Each scene shows the same named points in several views. A view is turned or mirrored, and shifted as a whole, has a little noise and may leave points out.
(in the rows, 128 means zero)

Scene 1
View 1
(19): [164 158  98 151 158  95 123 122 108 144 124 119 132 134 140 155 112 155
 105 157 130 193 126]
(145): [153 149 115 145 157  66  86 127 109 150 131 111  93 110 145 175 120 164
  92 152 128 197 147]
(128): [146 173  70 117 149 138 188 159 105 143 107  84 139 169 133 145  95 153
 123 171 135 131 119]
(238): [135 163  86 118 120 118 152 165 125 116 108  86 114 110 116 175 121 152
 150 127 127 154 132]
(48): [161 164  74 125 186 118 131 141 107 158 125 126 148 156 149 156 111 152
  99 154 122 148 105]
(188): [158 131  81 113 137 165 150 147 131 128 113  85 112 135 112 172 100 151
 149 169 136 132 109]
(212): [130 183  53 128 154 133 176 126 112 105 109 131 137 127 107 140  94 128
 160 133 168 186 105]
(175): [142 146  73 138 138 120 141 108 111 122 103 125 127 126 117 149  96 138
 140 157 155 171 119]
(144): [187 114 122 136 118 131 123 144 137 148 120  71 115 133 131 180 125 169
 112 176  94 147 127]
(313): [124 159 116 116  95  46 150 161 117 145 107  61  87 122 143 164 130 170
  88 144  99 142 175]
(219): [128 155  61 117 108 133 175 150 114 122  77  97 149 135 120 154 105 141
 156 146 139 115 129]
(9): [122 149  67 122  89 133 160 160 112 113  67  84 143 115 115 171 110 146
 176 141 143 114 144]
(186): [146 149  79 119 100 167 171 181 130 108  91  64 131 118 103 181 114 154
 184 142 131 129 125]
(107): [156 132  77 133 136  84 131  86 124 151  98 158 167 148 149 132 126 128
  79 149 100 131 108]
(103): [138 151  95 114 145 104 132 158 108 148 117  73  88 132 136 173 102 167
 112 170 136 143 146]
(177): [129 160  80 126 151 124 116 155 104 121 112  95  93 102 116 184  97 156
 159 147 168 173 138]
(16): [145 178  77 107 133 133 214 173 115 143 109  63 135 178 132 140 104 158
 114 167 114 121 121]
(218): [123 142  87 107  80  84 174 143 128 133  84  83 120 130 129 150 126 147
 113 145 103 105 149]
(201): [179 127  73 142 139 174 131 141 122 135  96 115 174 142 126 174 108 145
 156 166 127 130  99]
(121): [135 174  53 122 153 152 198 116 112 109 110 117 127 147 101 127  77 128
 156 158 174 178  97]
(27): [163 140  85 112 164 131 148 144 115 166 121  92 123 171 146 155 100 159
  92 188 116 117 112]
(287): [130 168 100 121 113  68 162 165 102 155 101  63 114 147 150 154 115 169
  92 162 111 131 166]
View 2
(48): [150 156 150 171 121 160 134 125  88 123 180 135 137 116 142  93 138  82
 115 108 166 122 129]
(19): [114 160 111 176 149 157 112 124 117 128 156 138 127 113 148 114 132  60
 128 133 153 121 147]
(238): [ 94 108 121 166 129 130 116  79 115 137 169 129  91  92  98 112 141 130
 138 132 147 132 137]
(9): [106  98 149 139 127 139  84  86  99 155 167 121  57  67 102 110 135 174
 137 126 162 125 151]
(201): [130 157 152 141 134 159  91 124  98 135 172 122 120  55 121 112 152 139
 139  87 210 127 124]
(175): [129 138 140 172 140 137  88 120  99 155 144 100 107  98 137 139 129 104
 134 129 163 127 149]
(313): [127  84  82 145 125 147 103  74 143 119 152 171  72 129 119  61 136  96
 119 158  96 113 154]
(186): [ 90 100 136 148 124 128  86  81 117 149 179 115  87  59  63 115 147 177
 149 116 175 137 120]
(121): [121 126 171 194 117 130  90 136  91 169 144  59 125 119  91 149 114 126
 128 112 164 140 134]
(145): [128 145  87 171 159 142 109 102 125 129 173 151 120 116 155 110 143  40
 134 170 131 116 146]
(177): [106 125 126 174 153 120 100  92  99 158 203 116 102  89 109 136 141 100
 146 171 150 127 132]
(107): [172 153 135 151 122 164 120 118  93 120 104 139 107 107 196  97 139  90
 112  86 163 116 165]
(103): [143 110 109 156 134 134  94  94 119 138 195 140 109 112 109  89 144  89
 130 165 131 119 127]
(16): [141  97 155 158  88 160 102 121 117 129 166 119 117 131  65  62 122 141
 106  96 145 128 119]
(219): [125 105 161 148 116 144  94 102  93 150 156 112  76  86 107 105 129 162
 125 111 161 127 146]
(27): [185 129 138 147 110 156  97 124 108 123 178 132 140 114 114  70 147  96
 116 110 164 119 112]
(144): [136 136  85 134 138 155  80 101 151 112 160 157 130  75 110  79 163  98
 143 114 172 121 120]
View 3
(186): [158  71 170  94 142 166 120 153 151  87 126 127 151 110 229  93 132 154
 183 152  87  94 112]
(121): [236  67 145 135 115 148 129 171  66  93 137 117 120  99 177  72 125 154
 227 161 104 101 122]
(287): [158  81 189 109 162 159 133 113 122  95 174 148 113 135 112 127 157 151
 160  98 116 100  75]
(201): [155 125 131 129 117 175 153 144 110  96 116 138 123 105 196  73 122 202
 170 154 107  89 142]
(103): [174  86 148 111 148 135 113 139 134 104 177 142 117 136 129  85 147 161
 149 110  97 111  99]
(313): [150  90 195 116 159 139 103 106 153  91 176 132 120 133 102 144 164 130
 147 102 112 113  63]
(175): [191  98 123 153 111 145 119 139 102  83 134 125 108 106 149  83 134 161
 197 142 106 110 110]
(177): [189  70 115 135 123 129  85 155 149  73 152 125 118 118 165  73 133 159
 173 113  84 115 109]
(128): [191  67 171 106 148 168 159 152  82 109 156 141 120 124 157  89 130 176
 182 129 114  87 117]
(212): [222  55 138 159 105 147 116 166  87  74 124 106 118  94 171  91 120 156
 217 147 111  98 123]
(144): [154 164 174 112 138 153 118 133 146 110 165 138 125 114 156  99 152 187
 131 140  99 110 118]
(27): [172 110 156 113 146 151 163 143  86 136 170 148 114 132 125  77 135 187
 142 134 114  98 124]
(219): [155  63 152 119 135 169 148 132 108  89 117 133 134 116 183  97 130 144
 201 148 108  92 100]
(188): [172 101 143 108 131 146 130 155 123 115 142 132 138 116 191  67 130 164
 169 163  91 106 125]
(238): [170  69 162 129 132 147 104 146 149  82 140 114 134 113 173 111 133 149
 165 131 102 103 105]
(218): [134  87 185 114 148 156 140 104 124 104 138 132 135 124 138 130 151 120
 178 147 117 104  72]
(145): [188 128 135 162 119 121  81 130 143  80 178 128  93 118  93 102 150 175
 138  98 106 125 104]
(19): [199 132 146 165 112 144 104 139 115  78 160 124  93 104 115 107 142 192
 158 112 116 108 118]
(48): [182  95 140 157 123 153 150 151  89 107 149 131 102 119 118  92 120 203
 142 118 129  90 138]
(16): [186  62 205  90 162 172 165 153  83 121 162 139 131 127 158 107 137 167
 175 133 118  81 109]
(107): [149 139 143 182 108 155 162 104  74 109 120 126 100 107  94 118 134 168
 165 157 145 101 111]
View 4
(19): [130 129 130 174 161 147  95 118 146 138 116 139 127 130 106 111 125 109
 158 144 114 151 134]
(48): [146 145 155 178 116 121 118 109 156 139 122 151 161 117  86 139 123 110
 145 145 131 151 123]
(145): [146 103  97 185 168 141  82 126 128 154 136 135 134 153 125 108 131 108
 147 148 101 151 150]
(107): [167 133 172 132 158 134 134 107 170 108 134 164 130 130  97 163 127 113
 142 110 103  99 126]
(188): [143 157 170 174 114 128 129 135  81  98 132 135 133 111 116 121 110  91
 103 147 111 200 107]
(175): [136 151 150 151 139 137 110 131 104 128 118 139  94 109 109 129 131 111
 142 138  96 155  92]
(212): [ 98 165 151 136  96 141 112 144 115 141 116 138  78  90  94 126 131 121
 140 155 116 164  66]
(103): [147 115 119 187 121 117 119 122  87 140 125 137 150 147 118 108 119 115
 100 146  99 170 130]
(16): [113 144 170 160  74 120 169 100 103 116  97 154 153 131  82  99  99 131
  72 132 117 168 116]
(218): [137 104 139 133 128 120 165 134 102  93 129 143 130 150 118 122 112 128
  52 119  83 127 114]
(313): [127  72  92 160 144 127 140 130 109 126 129 138 147 179 125  93 112 134
  59 131  86 129 149]
(238): [105 120 118 161 121 129 127 159 110 109 126 121 126 120 118 109 116 116
  79 155 110 169  99]
(128): [125 153 167 167  87 116 151 103 104 126  96 149 144 117  82 114 112 125
 101 136 114 167 104]
(287): [131  95 114 168 126 113 150 109 109 130 102 142 157 162 104  98 113 140
  71 128  91 133 135]
(121): [106 180 176 137  82 142 123 123  91 142 108 151  74  95  88 116 125 119
 138 145 110 176  72]
(27): [165 145 174 182 107 116 138  92 110 125 121 159 170 136  94 124 112 106
 116 129 114 167 140]
(177): [128 132 106 184 128 123  93 157  84 142 129 116 116 111 125 117 135 107
 122 167 103 185  88]
(186): [106 148 150 166 115 126 147 162  77  70 113 111 125  97 120 108 103 103
  58 153 109 199  76]
(219): [127 146 156 145 110 113 155 139  95  94 106 131 121 102 103 134 119 123
  79 134  97 154  70]
(9): [124 136 137 152 128 109 151 158  81  81 107 113 118  99 119 130 121 120
  62 140  86 161  60]

Which points are out of place in each view (at most two, in the order of its rows)? Write none if all are in place.
view 1 | (19), (145)
view 2 | (186), (103)
view 3 | (175), (188)
view 4 | (238)
